Points, in no order, along strands that fork and pass close to each other.
Points whose rows are less than 59.5 apart are linked; no others are. Some points are linked to none.
(802): [-19  20  19  14   8 -13  -2  -4  29  11   6  12 -16   3  12   2 -19   5
  -6   0  -4  20  -7]
(287): [-11 -24  16 -20  17   3 -14  21  13  26   1 -27  16   8   4   8 -30   9
  11  23  39  26 -14]
(44): [-21   8  13   5   2  -1  -8  22  36  21  -5  31 -23   7  -9  -8  17   1
  -2   5  -2  -9   3]
(46): [ 13 -10   2 -29   8   1  -1  -5 -10   6  -2 -41  32   2  -8  -4 -23  14
  21 -15  32  14  -8]
(371): [ 26   0 -15  27 -21  -3  -1 -20 -35 -30  14 -21  18  -6   2 -26  16  -1
   9  -6  -9  -6   0]
(513): [ -7   1   8 -20  25   9  20   3   8   3   2  13 -26  14  -7  38 -29  -8
 -17 -12 -11  14  16]
(603): [ -7 -17  -4  -1   0  31  28  36 -12 -14  16  17 -32  21 -47 -15  25  -1
  -1 -15 -18 -20  23]
(155): [ -4 -24  -9  12 -20 -27 -12 -20 -39  -3  13 -17  38 -13  30  36 -32  -1
 -17  30   4   6  -6]
(21): [-17  -8  -8 -11   9  29  26  21  -6   1  16   1 -11  17 -36 -15  10  18
  16 -25  40 -21  28]
(760): [  7  15  -6 -45   4  14 -10  15  17   8 -43  41 -16  -2 -27  -4  29   4
   4 -15  -9 -25   8]
(12): [  0   2 -19 -22  -7  20   4  13   4   2 -26  38 -11  -9 -15   3  40 -11
  -4  -8  -6 -40  14]
(785): [ -3   3  10   4   2   9 -17  39  32  12 -19  28 -33  10 -23 -13  30 -10
 -12  22 -26 -11  -5]
(177): [-23  11  -1  21 -13 -22  -3 -21   2   6  17  16   4  -7  23  -2  -6  13
   8  -5  12 -10   7]
(17): [ -7   0  16   2  -9 -27 -15 -10  -6  10  19 -30  34  -7  15  12 -39  17
  -3  18  15  28 -18]
(694): [ -8  43  16   5  -6 -22   0 -41  14 -12   3  13  16 -19  28 -10  -3   7
   3 -12  -7  19  -9]
(77): [-13 -18   3  -4 -16 -12 -17  -2  -5  14   6  -2  32  -6  39   1   2   6
  20  24  26  -5  -3]
(122): [  1  36  13   3   7 -16   4 -42   7 -17   1   1  11 -18  25   8 -21  -1
 -11  -8 -11  31 -18]
(184): [ 18  30  15   4   8  -5  -2 -20  14 -17  -2 -19   5  -5   3 -25   2   0
   8  -6 -15  31 -21]
(285): [ 22  13  10 -10  23  18  12   0   8 -15  -4 -30 -14  14 -22 -16 -17  -1
   6 -22 -15  33  -7]
(815): [ 26  -2   0 -17  19  16   7  -7   3  -4  -5 -37   3   8 -10 -13 -15   2
  15 -16   6  17  -5]
(112): [ 19  13   4  29 -17 -13  -2 -15 -28 -27  23 -45  19  -4 -19 -23 -17  14
  -8   2  -7  24 -15]
(210): [-31  16  -5  10   0 -15  12 -26  -7   4  17  22  -6  -4   8  12 -30  15
   2 -31  12  -4  22]
(885): [ -1 -26   3 -11   9  -2  -4  17  -7  15   8 -34  14  10  -3  23 -36   5
  -2  20  27  18  -8]
(412): [ -9 -31 -11  54 -29 -18 -10  13 -17   5  29  -5  -7   3  16  -2   0   0
 -16  52  -5 -14  -8]
(906): [-19  14  18  35   1 -17   4  -2  17   2  23   3 -24   4   1  -7 -36  14
 -12   9  -9  25  -6]
(212): [  4  27  -7  28 -19  -8   0 -34 -20 -31  10   3  14 -11   7 -29  21   5
  12 -27 -18  -4   5]
(432): [  4 -15 -11  13 -10  31  17  25 -12 -18   3  10 -21   7 -36 -28  45  -6
   6 -14 -12 -30  18]
(631): [-32  -5   4  32  -2 -27  -2  -6  24  23  12  21 -21  -2  32  19 -26   1
 -23  34  -8   1  -1]
(860): [  5  17  11 -34  29  11  17   2  17  -1 -11   3 -20  12 -17  19 -24  -5
  -5 -27 -15  20   7]
(5): [ 11  22   6 -41  17   2  -3 -10  32  14 -31  -2   5  -4   7  -1   9 -10
  13 -18   0  10 -11]
(73): [  8  -1  -1  -5   0  26  -6  37  25   9 -20  17 -21   5 -24 -23  52  -7
   4  13  -6 -26  -3]
(33): [  2  -7   2 -20   7   2  -8  -1  17  19 -25   4  10  -4  32  15  18 -17
   2  20   3  -2 -15]
(217): [ -5 -26  -6  -9 -14  -4  -9   2 -24   7   8 -17  39  -5  11   7  -3   6
  13  12  35 -11  -3]
(911): [-12  -8 -25  -4 -10  19  13   4 -11  -4  -1  35  -6 -11  -8   6  35  -7
  -3 -18   7 -44  27]
(469): [ 32 -22 -22  14  -4  22  10  -1 -25 -25  -5 -14 -10   2  -6  -5  20 -21
  -5   3 -24 -16   5]
(596): [  1  14  21  22  -7 -22 -10  -6   4  -2  21 -32  13  -3   4 -13 -29  18
  -4  24   5  37 -24]
(380): [ 23  -8  -5  16 -15 -12   0  -8 -37 -15  19 -51  26   3 -27  -7 -22  11
  -2  -5   4   9  -4]
(288): [  7  32  -2 -23   3   2   2 -17   4 -12 -25  16   4  -8 -13 -18  23  -1
  15 -43 -17  -6   6]
(812): [  0  -3  -7  40 -15   9   2  11 -18 -22  15   5 -18   4 -21 -33  30   2
   7 -11 -14 -19  11]
(714): [ 12   6   4   0   8 -11  -2 -24  -3  -7  -3 -13  10 -10  30  20 -20  -9
 -15  11  -8  27 -16]
(923): [-19  11  11 -10   6   5   4   5   9  20   8  -5   2  10 -18 -23   2  22
  35 -31  47  -4  14]
(185): [ -7 -30 -20  16 -14  -9   2 -16 -37  -1   9   3  15 -10  37  40 -14 -11
 -19  21   9 -13   6]
(296): [  0   3  -8  -5   5   2  25  -8 -25 -31  -2  27 -21  -3 -11  27 -20 -11
 -26 -28 -46   7  19]
(705): [-17 -10  13  -9  14  -6  -8  11  29  32 -15  10  -1   0  34  26   2 -14
 -10  29  10   6  -8]
(259): [  2 -15  -1  -4  -7   0  -5   7 -13   7  11 -29  23   4 -12 -14  -1  14
  20  -4  42  -4  -4]
(723): [-13 -17  -9   8  -4 -10  10   0 -29   5  24 -16  -1   9 -13  28 -41   8
 -11  -1  28  -5  16]
(914): [ -6  10  -2  51 -25  -8  -2  -3 -10 -27  14  18 -14  -4  -7 -43  33   3
   3 -12 -39 -14   4]
(393): [ -7 -11  -8  -6  14   7  25  -1 -17 -12  10  27 -27   8  -9  42 -23 -12
 -28 -16 -29   0  25]
(147): [ 11 -41 -19 -25   5  33  12  30 -17   4   3 -40  21   5 -21  -7  -2   8
   6  10  45 -13  -1]
(461): [ -5 -22 -29  11  -6  18  23   3 -28 -13   9  21 -14  -1  -5  21  14 -13
 -13  -6   0 -33  27]
(929): [-19  16  15  -5  13  -2   2   3  29  16   1  17 -18   6  -7  -1  -5   5
   4 -20   4   3  10]
(484): [  4  45  16   0   0 -11  -4 -31  19 -15  -5  -1  17 -11  11 -31  15   6
  17 -22  -7  20 -12]
(312): [  1 -31 -26  12  -4  10  14  -4 -33  -8   8  11  -6  -4  14  34  -2 -19
 -19  12   5 -23  16]
(544): [ -1 -16  14  -3 -16  -9 -21   5   5  10   7 -13  40  -3  30 -21  23   9
  32  30  22  -3 -12]
(755): [  0 -18  -3  36 -11  -5  -7   9  -4   3  15  -2  -9   3  16   1   6  -9
 -10  32  -5  -5  -7]
(873): [ 22   2   2 -38   9   7  -9 -15  22   9 -32 -15  25  -5  30  -4  16 -17
  16   0  -3   6 -21]
(173): [  3   2  -8 -39  17  12   8   0  14  15 -31  23  -7  -3  -1  32   6 -15
  -8 -11  -1 -15   9]
(561): [ 22 -17 -13 -10   4   3  13 -12 -37 -11   9 -41  13   7 -18  14 -35   4
  -1 -15  13   7   7]
(425): [ -9  28  -3  37 -27 -17  -2 -26  -9 -28   4  25   2 -17  12 -27  25   1
  -1 -17 -37  -8  -1]
(912): [ -8   7  23  19   8   2  -9  25  29  15  14 -14 -19  17 -15 -29   6  12
  15   9  10  13  -8]
(891): [ 18  -4 -21  16 -12   9   8 -12 -27 -28  -6  15  -9  -9   1   3  26 -22
 -10 -15 -35 -18  10]
(201): [ 18  22   1 -19   6  -5 -25  10  16   0 -43  38 -23  -2  -9  -1  14  -4
 -17  14 -41  -3 -12]
(455): [ -9  -2   2 -40  28  12  11   4  22  23 -14   8  -6   3   2  27 -12  -6
   2 -16  26   1  10]
(55): [ -3  35  15 -30  19   0  -7   3  36  14 -27  18 -10   1 -15  -7   8   5
  11 -28  -6   9  -2]
(804): [ 23  17  15  22  -5 -10  -8 -10  -2 -22  16 -41  11  -3  -1 -30 -10  10
  -1  15  -6  37 -30]
(118): [-13   1  -6  -5   4  -4  14 -15 -19   2  15   0  -3   4  -2  25 -35   9
   4 -23  26   0  18]
(522): [-23  14 -11   8 -22  -9  -5  -4   3   2  -8  55  -2 -12   3 -17  38   1
   6 -26 -12 -48  19]
(534): [ 14  34  -8 -21  -4  -5  -4 -22  -3 -22 -35  33   3 -20  -7  -8  17  -5
  -2 -34 -39  -4  -3]
(910): [-15 -17   8  26   5 -17  -7   8  10  21  12  -2 -14   5  29  25 -31  -4
 -22  45   0  19 -10]
(652): [ 37 -21 -19  21 -12  10  -3  -6 -33 -24   9 -35  10  -1  -5 -16  17  -9
   4   8  -8  -7  -4]
(14): [ 18   7 -22  -7  -9   1  -4  -8 -11 -14 -30  30  -4 -13   2  14  29 -24
 -15  -5 -37 -24   2]
(323): [ 29  26 -12 -26   0   3 -15 -11   6 -10 -48  23  -1 -13   0   0  20 -13
  -9  -5 -44  -8 -14]
(404): [ 10 -27  14 -19  -6   6 -26  13   4  11  -4 -34  49  -1  14 -23  13  10
  35  34  25   6 -23]
(13): [-22  -3  -1   8 -15 -17  -6 -10   8  17   9  17  14  -6  39   4  12   2
  10  15  18 -15   4]
(686): [  2 -20 -12  -2  -2  26   0  30  17  12 -11   2  -2  -3   1 -20  56 -14
   5  24  13 -28  -5]
(311): [  0 -12  17   2  13   0 -13  24  21  21   7 -26  -3  14  -1 -12  -6   9
  11  20  25  21 -13]
(367): [-13 -18  -9  -7   7  34  23  33   3   3  18   7 -22  14 -31  -6  16   4
   3  -3  20 -22  21]
(492): [-13   7   7 -26  24   0  11 -11   9  14   5   1  -2   6   2  25 -35   8
   7 -26  30  14  16]
(720): [ -1 -36  -5  -2  -5  -4   5  21 -26   8  18 -35  13  10 -24  30 -39   5
 -14  16  31   3   2]
(52): [ -4  -9   4  19  -3 -12 -10  -2   0  10   9  -7   7  -1  31  16 -15  -2
  -9  32   1  13 -12]
(433): [  0  -7  -2   8 -13 -31  -7 -17 -30  -5  19 -32  31 -11  10  29 -49   6
 -20  16   8  21  -9]
(252): [-26  -5   7  17   0 -18 -12   6  27  28  -5  29 -12  -2  36  20   6 -11
 -17  36 -10  -9  -6]
(680): [  9  20  22 -11  25   6   4   6  31   0  -8 -13 -19  10 -15  -6 -15  -2
   1 -11 -16  35  -8]
(857): [  7  -1  12  11   9  16   4  26  12  -4   9 -11 -26  19 -31 -30  14   1
  16  -8  -5   5   4]
(214): [ 10  16   6 -42  14   9 -15  20  26  13 -43  41 -27   4 -24   2   9   3
  -6   3 -21  -8  -1]

A fork is a point with three links, a tip a point with one. Leave the first point through the second and follow the links. Name the first fork or tip that comes.
(252); (705) -> (929)
(323); (201) -> (804)
(461); (911) -> (323)
(118); (723) -> (857)
(5); (873) -> (52)

A fork is a point with three links. Follow the links from the first point to the second and name the forks in between, in order.
(55); (184) -> (52)
(425); (185) -> (323)
(596); (44) -> (804) > (52) > (929)
(492); (815) -> (118) > (77)
(184); (911) -> (804)
(311); (492) -> (118)
(177); (513) -> (77)

Follow the links from the first point to the second, and from the first to the third. Name the last point that the two ways share.
(755); (12); (561) -> (804)
(393); (857); (173) -> (118)
(561); (5); (185) -> (804)
(461); (288); (21) -> (323)
(312); (288); (603) -> (323)
(885); (285); (173) -> (118)
(680); (177); (404) -> (77)
(404); (296); (492) -> (77)
